A landscape with many valleys, sampled at points; each row gives a point and its height.
A ball rolls from a point to the lowest of its 2 nearest points, and stops where none of them is lower. Distance is the straight distance between rows; heights are no part of it.
k_198 h=184: [ 16  -1 -32  12  14  -4  41 -17   7 -11  19   0 -13   5  18   5   9   5
  -4  20  19  -8  -2   4  15 -16  -7  31  -7  -2   7  15  -3  11   4  16
   6 -10   2  22 -21 -16 -10  -4   3  29  11]
k_845 h=166: [ 15  -8  -4 -27  27   7 -20  11  19 -29   9  -5  16  28   0   8 -29   5
 -12 -12 -13  18  19  11  -4  19 -16  12   9  12  -7   2   0  19  19  -2
  -3  15  -8 -18 -17 -23  12 -24  -7  13 -19]
k_937 h=114: [ 39 -20  -5  -2 -19 -18  13   6   0  -4  13 -21   2  -1  41 -33   4   2
 -12 -15  -4 -15  32  13 -11  -3  -5   6  -8  10  -1  -5  16 -33 -22  18
  -6  -2 -26 -18 -11   0  -6   5   1 -13 -28]
k_999 h=293: [ 18 -10 -16  31  20 -14   6 -17  13  -6 -15  10 -33  24   1  16   0  -4
  -7   7  -5   4  -6   3   0  18  -5  -3   9 -33   3  24   5   3  14   1
 -36  20 -15  14 -28  -1  -5  -9   0  33  -7]
k_146 h=257: [ -1  12  13 -15   3  12 -24  12   6   7   2  -9   6  -1 -20  15  28  32
 -18   5 -13  11  -6  -4  -8   7   6  -9   7  17   1 -22 -13  13   3  -8
  14  -6  -3 -12  12   3  -8   6 -15 -10  42]
k_376 h=328: [ -7 -13  16  16   3   6 -16  11  15  -9 -38  17   8  31   4   6  -7  27
  -1  -7 -13  -6   1 -27 -26 -15  -7  13 -27  -8 -10   6  16  15   8 -12
   8  17 -30   9  13 -20  14 -17 -15  18   9]
k_977 h=179: [ 28  -1   8   7 -29  -2   5   2  -6   9  -6 -23  -2 -19   4 -11  13   9
  -3   9 -14  -5  -3  -1 -25  -3   3 -15 -11   1  10  -4  21  -8 -16   7
  11 -10  -4 -20  24  17 -21  19  -1 -24 -11]
k_54 h=347: [ 45  19   6 -21 -24 -12   8   4 -20  -7  12   6  13 -22   2  -5  -9  -3
  25   8   7   1   4  -4   2 -15  -9 -28  -3   3   5 -27 -14  -1 -13  14
  27 -17  21 -12  24  26  -7  22   9 -14 -18]
k_890 h=319: [-21 -30  14   2 -16  -7   8  13   4  15 -16  24  -5   0  28 -11  -7  -9
   3 -16  12  -1   5   2  -1   8 -17  14   7 -25 -10  -4   0 -15   9  -5
 -10  25 -24  10   0  -6  11 -14  -3  -5 -15]
k_176 h=150: [  5   0 -14  18   5  14  21  -7   4  -6   8  21 -12  18  10   3   7   4
  13  10  25   5  -2 -22  -1 -15  -6  37 -29   4  13  19   8  21  10  -4
  14   5   4  19  -5 -20  -7  -9 -17  37  -2]
k_640 h=375: [-20  -5   4 -33 -27 -17   0  19  -8  -6   3  -2  18  -3  11 -17 -15  -3
  -2 -14  -2 -26  21  -9  13  -2 -10  -7  -5   3 -17  -7  -8 -17 -22   2
  16 -10  10  -2  -1  -2  24   1   5 -23   0]
k_894 h=497: [ -7   1  29 -25  31   5 -23   1  14  14  10 -19  -9  -9  -5  14   7  11
 -26   3  -2   8 -10  45   7  10  13  -2  39   5   4 -44 -18   2  16  -4
 -15  13   1 -26   6  -7   2  13  16 -21  33]
k_686 h=460: [ -7  13 -19  16  -8  15  -1  -4 -23   3 -12 -17  -2 -23  -6  -7  16  -3
   4  18  15 -19 -10  -4  18  -1  21 -19  -1  15   5  -4   4   2  -1   0
   1 -24  11   9  11  14 -12  29   0   1  20]
k_768 h=288: [-31   1   2 -29  23   2 -11   5   8 -12 -12  -1  10  29 -19  12   2  23
 -13   3 -10  -9  -9 -11  14  23 -16   0  13   4 -19   7 -12  28  12 -16
  26   3  -6  13  -9 -21  17 -20 -12  18  40]
k_174 h=425: [ 13 -18 -21  14  25   5  -7 -15  22  -7  16 -16 -12  -5  24 -11   2  -8
 -36   9 -13   3  37  35  -7   9  16  14  23  -7 -12  -3  17 -10  11  -1
 -25   5 -15 -10 -27 -24  -4  -7   7   6 -23]
k_350 h=297: [ -2 -14   2  15  10  -4 -26  -1  11 -14 -20   6   0  22 -19   8   6  14
  -4   4 -30  -3  -2 -17 -13  -9   1 -22  -8 -21  -8  16  19  -4  -1   0
 -12  10 -22   7  12 -11   6  -9  -8   8   3]
k_547 h=401: [ 22   4  -4 -10  -8 -25  25  -1  -3  -9  16 -22  -3 -23  35 -25  -7   6
 -16  25  -3 -18   5  24  16   9   6  -3  13  -5 -12 -13   7  -9 -16   3
  30 -26   5 -20  -5  -2  -1  14  18 -14  10]
k_167 h=205: [  9 -14 -26   9  25  17  -6   2  17 -21   5   9  -2  22   5  20 -21  -8
  -9  11  -3   9  21   9   3  17  -5  19   9   6 -12  14   8  19  28  -3
 -15  20 -14   9 -31 -14   5 -24  -4  27 -20]
k_59 h=484: [-47  17   7  -1  16   7  -2 -10  -7   9 -12  11  -8  -8 -28  18   1   8
  19  20   8   0 -24  -7  12 -13   4  -8   8 -11   0  -2   0  19 -12  -1
   8  -5  20  17  20  -5  13  -5  -2   4  31]
k_18 h=456: [-41  11  -3  13   5   9   1  -2  -7  22 -12  15  11  -8 -37  12  -8 -17
  18  30  10   9 -25 -16  -2  -3   9   0   1  -2  -9  -2  -3   5   9 -13
 -10  -6  14  16  10   9  13  -2   2 -10  -1]
k_904 h=419: [ -9  -8  13   2 -27   5  10  21 -17  -2 -14   0  -3 -31  29 -29  -5 -10
  11   6  11 -22   9  -2 -22 -28  13   9 -28   8  11 -17  18 -14 -19   1
   2  -9  -5 -16  28   0   2   0  14 -17 -15]
k_837 h=269: [ -4  -6  13  -4  17  -9 -16  -7  18 -21  -7  -2  10  29 -16   5  -8   7
  -6   6 -22   8  -2 -13  -8 -23   3   4   5  -8  -3  12 -12  -6   2   9
  -9   6 -14 -12   6  -6   5  -1 -12  -8  -1]
k_938 h=373: [-15 -14  20  -7  21  -2 -22  15   4   4 -15  19  -3  -8  12 -10  -6  21
 -12 -17 -34 -17  19  13 -23 -20  -5 -11  -5  -7   4 -28  -3  -6  -7   0
  -5  18 -13  -2  39 -25   6   2 -10  12  -2]
k_725 h=221: [ 29  15 -18  30  22   2  13 -21   8  -3  15 -21 -19  -9 -10  12  15  -6
  -9  26  12  28  -5  18 -14   7  24  23   8   4  23  -4   7   8  13   7
 -27  -1  -3  -5  -8  13 -36   4   6  -7  -9]
k_393 h=33: [ 55  -5  -4 -23 -10 -19  -1   7  -4 -10  18  -6   6  -1   5  -5   6   8
  -1 -22 -19   6  30   4 -14   5 -23 -17   3   5  10  -3 -12 -12 -14  18
   9   5   6 -10   0  13 -11  14  -6  -5 -15]
k_235 h=513: [  8  -3  31 -34  26 -13 -29   0  15  10  13 -13   4 -21  -3  11  -1  13
 -22  -7 -19   5  -2  41 -10   6  -5 -24  30   1  10 -37 -10  -4   1   3
   5  16  19 -25  30  -9   9  22   0 -22  22]
k_635 h=395: [-32  -8   5  -8 -46  -9   1  15 -11   4   1  -8  16 -12  22 -31 -10 -19
   2 -20  28 -23  11  -6  18   4   0   8 -19  22  -9  -2   9 -20 -17  -4
  14 -15  21   2   5   4  27  -1  10 -18  -4]
k_724 h=287: [-21  14  16 -32  -1  -2 -36  12  -6   0  -8  13   6  10 -19  15  18  34
 -20  -9 -33  -2  -6 -11 -15  15 -18 -11  -8  27 -16 -12 -19  20   3  -7
  16  -5   6   2  17   4   2 -14 -17   5  31]
k_68 h=370: [-11 -10 -21  30  11   4   9   5  22  -1 -34  24  -2  17  -9  21 -17  -9
  10  27   4   3  -4 -22  -8  23  -8   9 -15 -13 -18  21  29   8  22 -16
 -10  10 -21  35 -18 -12  17 -31 -13  39  -6]
k_636 h=530: [ -2  -8  19 -29  -5 -20  -5   9   6  17  -1 -21   5 -30   9  -7  -7  16
  -8 -22  -8 -27   8  39 -14  11 -15 -22  22   5   4 -48  -6 -21  -1  -4
  14  16  22 -25  35  -5  20  31   9 -28  12]
k_921 h=392: [  5 -27   3  -4  21   5 -26   8  -3   0  15 -10  -6 -18   4 -11   1  11
 -21 -25 -23  -9  21  31 -11 -12   8 -10   7  -5  14 -27   1 -17 -12   1
 -15  17   4  -7  23 -27   4  11   8  -4   2]
k_735 h=473: [-14   4   0   7  27   5 -11 -14   5  14  10  -9 -12  -6 -12  13  17  -5
 -10  12  13   8 -10  40  12   0  18  11  30 -10  22 -17  -7   6   7  -3
 -20  14  -2  -6 -10  -8 -10  15  -1 -13  34]
k_206 h=427: [ -4  -6  -5  -6   5  -8  13  -7  10  -5  21 -27   1 -17  21 -23  -3   3
 -29   3   9 -16  10  35  34  11   5   3  31  12  -8 -14  10 -13  -8  -3
  15  -3  10 -18 -17  -8   1   9   7 -21  32]
k_239 h=201: [ -1  -1   0   2 -26   9  -5  16 -16  12  10  -2  -3 -12  11 -10  -5 -22
   6 -19  14   9   4  10  -6   0   7   8  -3  24   3 -11  -4 -18   6   5
 -17  -8   9 -12  -8  14 -16   5  22 -25 -23]
k_424 h=180: [ 42  19 -19  21  11   2  22 -20 -13 -10  25 -20 -26 -22   8  -5  10   2
  -7  26  18   7 -10  26   7  -4  25  -1   9   4  16 -21   1   7   4  18
  -8 -14   2 -18 -12  12 -35  26  15   1   7]
k_988 h=647: [-11  30  15 -16 -30   0   7  -1  -6   4   1  16  14  18 -16   9  23  -5
   7 -13  13   1 -12 -42   0  -2  13  -2 -24  18 -14  11 -23  27   9 -11
  29 -30  11  15 -11  36  -9   6 -15  -3  19]
k_372 h=277: [ 10 -10   4  -2   6  -3   2  -2  12 -12  -2   1   3  26   1   1 -17 -14
   0   9   3  14   5   0  -2  -7   5  22   4  -9 -11   9   1  -7   6  15
 -23   4 -13 -11 -27   1   9  -9  -1 -31  -5]
k_98 h=426: [-38  -1 -14  22   1  28  12  -7  -4  20 -14  13   0 -10 -19  -6   4 -18
  17  15   6   6 -11 -23   1  -8  17   8  -9  -2   6  15  23 -12   5  -7
 -19   5  -4  33  18 -12   8  -6 -13  16 -12]
k_549 h=446: [ -8 -17 -11  24  27  14  -2 -17   9  -6   4  -5 -14   5  -8  -3  14  -5
  -5   7   3  -3   6  14  12  -9  13  15   8 -10   9  12  10   0  -5  -3
 -18   1 -10   8  -5 -17  -5  -1   0   6  10]
k_704 h=417: [-36   7  -3  -7 -25   8  13  11 -15  -6  -1   4  17 -35  17 -17  -6 -14
  12   4  26 -13  10 -13  19 -11  -1   6 -19  19 -11   5   2   0  -3 -14
  29 -26  25  17  13   4  14  -2   7  -1  -3]
k_887 h=397: [-21  -8  11 -18 -11  -3 -16   9  -6 -16   7 -13  17  -3   2 -18   1  -2
   1 -10  -2 -10   9  -2  -7 -26   6   6  -4  12   4 -14  -4 -10 -20   9
  10  -2   6 -13   4  -4  10  20   0 -41  13]
k_428 h=400: [ 10   9   5 -11 -41  -4  11  13 -21  -5   0  -4  12 -31  34 -30  -5   0
   5  14  13 -34  21  -9  -8 -10   6  -8 -20  21  -6 -19   2 -21 -15   1
  22 -27   0 -10  16  15  -4  14   5 -12 -23]
k_327 h=483: [ -4  23 -16  35  -1   6  34 -21 -14  13 -18  -9 -14 -14   0   8  18   4
  11  34  12  -8 -15 -10   8  -2  11 -15 -10  -8   2  18  10   1 -10   2
   2 -31  10  32   7   7 -12  13   3  24   9]
k_409 h=529: [ 15   9  15 -29  24   0 -19   3  -7   4  13   6  -5  -7 -16  16  -8  14
  10  -6 -17  21  -5  20   2  -6 -16 -32  36 -12  15 -13 -28   7  -5   7
   5  18   9  -8  23  -1   3  12  -3   1   9]
k_117 h=351: [ -6  15  -4  -3  -9   5 -18  13 -25 -10   1  16  17  -6 -16  10   6  13
  18 -28 -10   0   0 -28  -1 -21  -2 -14 -35  17   7   4  -9  16 -20  -3
  16 -17  23  12  22  -4  -1  -6  -5   8  -4]
k_273 h=169: [ 15  -6   3 -29  16   5  -6  -2  11  -5  -2  11  21  32  -8  10  -6  23
  12 -29 -15   1  -3 -22   1 -10 -30  -4  -3  -4  -5  20 -11  19   1   4
  29  16   0  -3   0 -10  15 -10 -19  21   4]
k_403 h=374: [ -4  -9   2 -14  13 -12   0  -1  12  -6   1  -2  -6   0  16  -8 -15  -2
 -31  17  -7 -10  23  17  15  16 -12 -11  30 -22 -16 -14  -7  -9   7  -2
   4   0 -13  -7 -11 -15   6 -10   5  10  -1]
k_728 h=435: [-29   4  -3  11  -5  20 -20   1  -8  33  -6 -13  -6 -19   3  -5  10   2
  -4  -6   0 -13  -3  13   5   1  14 -18   8  10   5 -14   1 -24   9   2
 -11   0   5   7  19   5  -8  24   8 -10  22]
k_717 h=258: [ 29  -2 -12  25  20  -4  15 -17  14   7  -8  -8 -19  20  -6  13  12   1
  -6  19   1  22 -11   4  -6  14   6  11   3 -17  14  18   0   2  13   4
 -30   9 -19   1 -28  16 -32   1  -7   6  -7]
k_739 h=218: [ 14  11   4   9  -2   3  -4   6   1   4  -1 -14  -6 -13  -4   4  17  10
 -10   9  -7  15 -11   1 -17  -6   2   6   2   7   0  -5   5   9   0   4
   3  -8  -1 -16   6   9 -18   3  -5  -7   9]
k_183 h=250: [-15  -7  14 -31  20  10  -9   8  18  -8   6  -8   1  24  -2   0  -3  15
 -11 -13  -7  -3 -10   9   5  17 -14   7  18  -8  -5  -3 -15   5   7  -5
  11  24   5  -3  -9 -20  21   1 -10   2  32]
k_397 h=515: [-19  40  10   0  10   5  -2 -18 -12  14  -2  28   2  18 -35  26   9  15
  22  -5  14   9 -28 -35  13 -20   0   3  -5   2   3   4 -22  35 -13  -6
  15   1  25  16  18   4   7 -10 -14  13  23]
k_209 h=158: [  3   3  15  -5 -45 -11   1  19 -12  18   0  -8   1 -11  10  -2 -14 -22
   2 -24  15  -5  -8   7  -2  18 -12 -16   8   6  -3 -10  -5 -23   0   4
   6   2  13 -17   4  31  -2   9  15 -30  -8]
k_593 h=173: [ -9  -2 -18  10 -20   5  14  -4   4  -1 -19   2  15  11 -25  14   1 -20
  17   0   6  12 -19 -28  11  26  -3   4 -21 -12 -12  46  13   1   9 -14
   1  -6   5  24 -28  14   8 -13   1  14 -12]
k_892 h=579: [  6  15 -14   6   8  10 -22  -9 -22   7  13  -7 -13  10 -26   4  11 -10
  15  -8  17   5 -27  20  21   1  19 -12  16  17  30 -12 -18  -3   7  10
 -20   2  11  -9  -9  29 -20  25  14 -24  15]
k_821 h=108: [-25   0   6  -6 -17  -4   7   9   0  -7 -15  12  11  18 -10  -3  -5 -14
  10  -9  13  -7 -19 -10  15   6 -13  -2  -9 -10 -14  28  -8   8  -6  -3
   9  -7   2  12  -2   9  18 -14   2  -3  15]
k_770 h=547: [-26  17  13  16  18  18 -12 -10  -4  13 -13  15   5  26 -23  17  16  30
   5 -11 -15  12 -19 -40  -2 -19  -9  -3 -10  10   0  11  -2  23   3 -18
   4   4   2  17  18 -16  14 -18 -28  34   8]
k_923 h=219: [  3 -12 -21  26 -32   5  21 -12  -2   8 -21   9   8  -5 -10  -3  -1 -30
  33  -2  14   3 -19 -23   8  16   2  13 -25  -9  13  48  30 -18   0  -8
 -17  12  -7  31 -22   8   0 -14   5   0 -29]
k_144 h=276: [ 15  28   8  -6 -14 -24  38  -5  -3 -14  -4  10   8   1  -7  25  -2   0
  25  14   1   2 -14 -27  11 -12 -11  -5 -30 -17  -6  23 -11  23 -16  11
  33 -33  11  12  -8  19  -3 -10  14  21 -12]
k_5 h=403: [ -6 -23   4 -10  22  -1 -15   0  23  -3  10 -10  -8  10  27 -20 -17   0
 -27 -15 -13 -10  36  40   7   6   9  11  33   0 -12 -14   2 -16  11  -8
  -1  26 -11 -18 -23 -34  21   0   4  -6 -10]
k_885 h=453: [ -3 -17 -10   0 -16  -5   0   0   2   4  15  -9  -2  -2  35 -20 -10  -8
 -26 -34  12  -4   8  17  16  30 -10   2  11  16  -2 -14   3 -30 -15   5
   2   7   1 -16 -17  -9   5   5   4 -16   9]
k_776 h=560: [  6  24  -2   1  16   2 -14   0 -19   8   2 -10 -18 -11 -29  19   1  -1
   4  14  -6   8 -20  20  10  12  10 -37  27  -1   9 -26 -16   8  10  -1
 -20  -3   9 -15   8  31 -19  22  19 -15  21]
k_523 h=74: [ 44 -11 -12 -21  13 -24   5   1  14 -26  22 -14  -6  13  27 -16  -4   7
 -21 -19 -14  -4  32  23  -5  11 -11   7  15  -1  -6  -2  -6 -18 -13  24
  -4   8  -3 -22 -20  -3  -3   2 -10  -6 -12]
k_747 h=476: [ -6  -5   3 -12 -10   7  -7  19  13  -1  26  -2   6  17  22  -8 -21 -16
  -7 -29  18  10   5  18  14  26 -20  27   4  13 -13   1  -5 -11   1   0
   2   9   9 -17 -35  -2  14 -14   7 -12 -11]
k_436 h=349: [ -1 -14   3   2  -1 -18  25   4  -2   1  -4   8  -1 -15  38 -23 -22 -14
 -16  17   7 -14  21   1  10   0 -13   2  17 -17 -19  -2   1 -12  -6  -6
   3  -1 -16   6  -6 -13  10 -11   0   7 -11]
k_408 h=600: [-12  22   1 -12  13  14 -13 -17  -5  10   9   0   3  23 -39  15  26  -7
  21  -2  18  11 -25 -12  13   2   8   5   6   5   8   8 -21   2   6  -2
 -19   1   5   6 -17  16  -8   2  -2 -12  11]
k_460 h=545: [ 11  17  20  -5  18   2 -31 -12 -16  22  -9  -3  -9 -13 -29  16   4  16
  11   0 -19   7 -26  22 -13 -10  12 -40  21 -11  19 -22 -13  -3   6   7
 -15   8   8 -10  34  25 -19  23   6  -9  17]
k_609 h=420: [-29 -14   7  -2   6  18 -13  -3   9  -2  11 -12   6   3  -3 -15  14  -2
  -7  -9   6  -5   3   8  -3 -22  23  30   0   7   4  -4  -2   2  -8   4
  -6  -3   2  -5  -4 -21   7  11  -3 -26  29]
k_697 h=444: [ 24 -19  -2  15  26 -12 -12   0  19 -19   7 -17  -4 -16   1   5  -7   7
 -32  10 -29  14  26  27 -22  -5  19  -8   4 -12  -3 -17  20   9   2   3
 -25  -4 -10 -20   1  -3  -3  -9  11  -1 -23]
k_132 h=376: [ 13  -2 -13  -2 -14 -22  27   2  -8   2   4 -17  -7 -37  37 -21  -5   8
 -17  25  -1 -30  20   4   3   1  -8 -22   0  -7 -16  -9   6 -18 -12   2
  16 -23  -6  -4  14   0   2   9   5   9 -13]
k_782 h=611: [ 19  -3  -5  39 -18  -3  13  -9  -8  13   2 -25 -19 -14  11 -32  -6 -19
   4   8  14  -2  -4  30  -2   2  31   1  13   5  18  -6  23 -42  -6   7
 -35   4  -2 -13 -22  13 -23  11  18 -33 -21]
k_395 h=253: [-17 -19  -8  12 -34   5  23   7 -15   6 -10  20   5  -9   9 -12  -8 -28
  29 -18  16  -3   4 -27   3   3 -10  11 -27  -5   3  34  31 -17  -3  -4
  -4   3  -9  19   1  -8  14 -27  10  22 -33]
k_442 h=665: [-10  23   8 -42 -24  11  -9  19  -9   4  25   4  18  -2  -7   0  17  -7
   2 -20  16   7  -5 -24  11  18  -5  -9 -15  24 -14 -14 -26  19   5 -11
  31 -18  19   7  -7  30  -9   3   1  -4   9]
k_269 h=121: [ 25  -9 -12 -20   3  -1  -2  -2  13 -33   9  -2  17  30  19   5 -11   8
  12 -13  -2  -4   6  -6   5   8 -26   7 -15   1  -5  22   3  21   6   7
  27  15  -5  -9 -26 -10  13 -18  -5  10  -8]
k_79 h=459: [ 21 -18   7  34  23   3  -4 -14   8   5  -3  -9 -18 -14   0 -13  -1   2
 -17   7 -21  11   7  19 -29  -3  31   3  10 -17  11   3  22  -7   4   1
 -41  10 -16 -14  21 -10 -16   5   8  -7 -23]
k_299 h=355: [-16 -22  23   2   0  19 -26  24   6   4 -17  18  -7  -3  17  -2  -8  13
  -3 -19 -19  -6  15  -8 -32  -8 -11  15 -15   5   1 -12  10   4  10  -6
 -10  27 -27   5  35 -13   3 -10  -9   9 -14]
k_897 h=215: [ 11  11   5   4 -11  -4  39  -5   1  -3  -2  24   3  14   4  10  -1  -6
  17   9  19   7 -17 -32   7 -21 -16  23 -29  -8  -4  24 -17  28   1  -4
  32 -12   1  18 -13  -5   0 -15  -4  34 -12]
k_555 h=455: [-28   4 -15  32   5   6  34 -31   3  37 -30  13 -13 -10 -13  -1  12  -8
  13  31  17  -4 -21 -21   9  -2  16   3   6 -15   2  24  17  -3  -8  -8
   0  -6   4  44  11  -8   1   4 -20  21  22]
k_991 h=402: [-11 -14 -25  38   6   9  16  -6   5  14 -22  27  -8  -3  -6   4 -12 -15
   8  22   5   6   2  -7  -9  11  -1  11 -10  -6   7  17  28  -5  15 -16
 -29   8  -5  33  -3 -18  -4 -16 -10  24 -19]
k_789 h=146: [ 48 -11  -7  13 -23 -13  10   2  -8  -4  -1 -25  -9 -27  18 -28   7   1
  -7  -6 -21 -10  25  22 -28  -3  13 -17 -11  -1  12  -9  25 -29 -18  18
 -12  -3  -6 -32  10   3 -16  15   3 -24 -26]
k_389 h=316: [ 25  21   4 -14 -24 -21  19  -6 -19 -10   7   6   7  -8  -3   8   3  -7
  21  18   6   5   0 -19   3 -27   2  -9 -19  -2  -3   9 -10   0 -13  15
  20 -25   0   1   1  23  -8   4  11   0 -23]
k_860 h=242: [-10   1   6  -5 -11  -1  -5   9  -9  -2   5  15   5   9  -7   6  -8 -26
   5  -7   9  10   1 -10 -13 -10  -1  16  -3   0  -3  -6 -12  -4  11   6
 -23  -5 -10  -8 -18  15  -3 -12   3 -15 -22]
k_432 h=330: [-29  -3  -5   8  20   8   0  -1  15   7 -26  14  -5  36 -32  23  -3   4
  -5  19   2   8 -15 -23  -1  23 -11   7   5  -6 -19  14   4  20  18 -13
  -2  10 -13  20 -11 -10  18 -28 -12  24  21]
k_97 h=289: [-25 -20   3  -1 -19   4  10  23  -4  -1 -19  33   5  15  24  -4 -20 -22
  16 -17  20  -9  11 -20   5  12 -26  19 -15 -10  -8   8  15  -2  20 -13
  10  21 -23  20  -6  -8  23 -29  -5  27 -19]
k_931 h=237: [  9  -1  -1  -7  18 -10   3  -5   6 -37   7   3   6  16  -5   9  -8   4
   1  31 -13   1  12 -16   5 -24  -4  -3  -4 -13  -8  17 -10  13 -11  10
  10  -7  -5 -10   2 -18   5  -3   0   7  -4]
k_121 h=212: [ -3  -3  10 -32   6  14 -12  13  11  -8  19   3  13  31  -9  11   8  12
  12 -36   0  16 -15  -3   5   1 -17   6   2   7   7  16 -18  19  -1  -3
  17  18  17  -8  -4  -1  10   2  -8   3  20]
k_883 h=596: [ 15   6 -24  24  -5  -5  -8 -17 -15   1   9 -18 -13   0 -11  -6   3 -15
  -1  -6   5   8  -8  28  14  15  24  -3  12   0  17   1   3 -16  -4  11
 -35  -1  10 -10 -30  25 -21  14  17 -29  -5]
k_602 h=569: [-11  14  19  22  23  17 -16  -7  11  26 -10  17  -1   8 -23  26   2  25
  -5   1 -16  29 -12 -22 -30  -4  -1  12  -3   7   6   1   5  17  13 -15
  -7  16  -4   7  28 -12  -3 -11 -18  24  -5]
k_669 h=197: [ 27   6 -14  -9  27  -9  20 -10   6 -29  20   7  -2  12   8  10   5   5
  -6  20  -7  12   9  -2   4 -19  -2  17   6  -6  -3   3 -20  28  12  11
  13 -10  -7  -4 -20  -7 -17 -14   4  20  -5]
k_765 h=107: [ -7   8   7   6 -34 -11  -1  10 -25  14 -17  -4  10 -18 -16   2  -6  -8
  20 -14   1  -7 -19  -4   4   4  -4 -35 -12  -4   0   6  -2  -6 -21   1
   7  -7   7   4  18  35   6   5  12 -25   0]
k_223 h=124: [ 25  23 -22   9  -7  -4  33 -13 -13 -11  28  -6 -19 -11  30  -3   9   1
   4  11  15   8  -6  11  16  -4   6  21  -4  12  17   2   0   4  -9  18
  10 -24  14   9 -19  10 -25  10  10   9   7]
k_125 h=37: [ -8   7  17  -3 -32   2  10  -5 -10  12  -1   1  12  -4 -12  -4  -2 -22
  32 -18  25   0 -22 -17  12  -9   7   4 -23   4  19  22  -3   0  -8   3
  13  -7  11   6  -1  19  -4  -3   5 -10   4]
k_899 h=624: [-17  28  -1  -1  -5  10 -10  -5  -7  13  -4   4  11  15 -33  16  25   2
  10   0  -5   0  -8 -37  10   5   7 -11  -6  14 -12  20 -17   4   2 -19
   4 -29   1  27  -8  18   0   7 -14  13   3]
k_368 h=410: [  7  -5   3  11   7  13 -22   2  -7   4  15 -20  -6 -28   7  -5   3   4
  -1 -10 -10  -7  10  32  -6  -6  22 -18  14   8  15 -33  -3 -17  -7  11
 -13   9   1 -22  17   0 -13  30   8 -23  -6]
k_221 h=322: [  6 -30 -18  38  31  -4   5 -20  25  -3 -22  -2 -25   7   9   2  -5  -2
 -13   9  -1  -7  10  21  -1  24   0   4  14 -36   0  22  24   9  31 -14
 -39  34 -21  10 -16 -27   3 -13  -2  45  -4]
k_169 h=320: [ -2  11  17 -24  -7 -11 -17  13  -5  -3   2  14  17   2 -19  20  -3  11
   6 -10 -25  16  -1 -25 -15  -3 -12 -21 -10   6 -11  -6 -13  13  -1  -2
  20 -11  12  -9  22  12   1  -8  -4   2 -11]
k_418 h=346: [ -5   0  12 -35 -23  -9 -12  23   7  -6   2  21  26   1  -2  -1 -10  -3
   4 -16  -5  -6   7 -25 -11   0 -25  -1 -21   9 -13  -1 -12   8  -2 -16
  19  -9   6  -6   9  -3  17 -12  -5  -2 -25]

Two balls start at each pair of points below. Name the first point that both come to, or write never.
k_327 / k_408 => never
k_890 / k_372 => k_125
k_899 / k_59 => never

For each start below, name the point where the ball stops.
k_988 => k_640
k_724 => k_393
k_894 => k_640

Call two points neighbours if one is among the 2 nearest of the other. Go from one point of each pair to the other, from neighbour to neighbour, staying as low as possible. Name the highest point that can't be avoided.
k_223 / k_176 => k_198
k_125 / k_176 => k_372
k_223 / k_269 => k_999
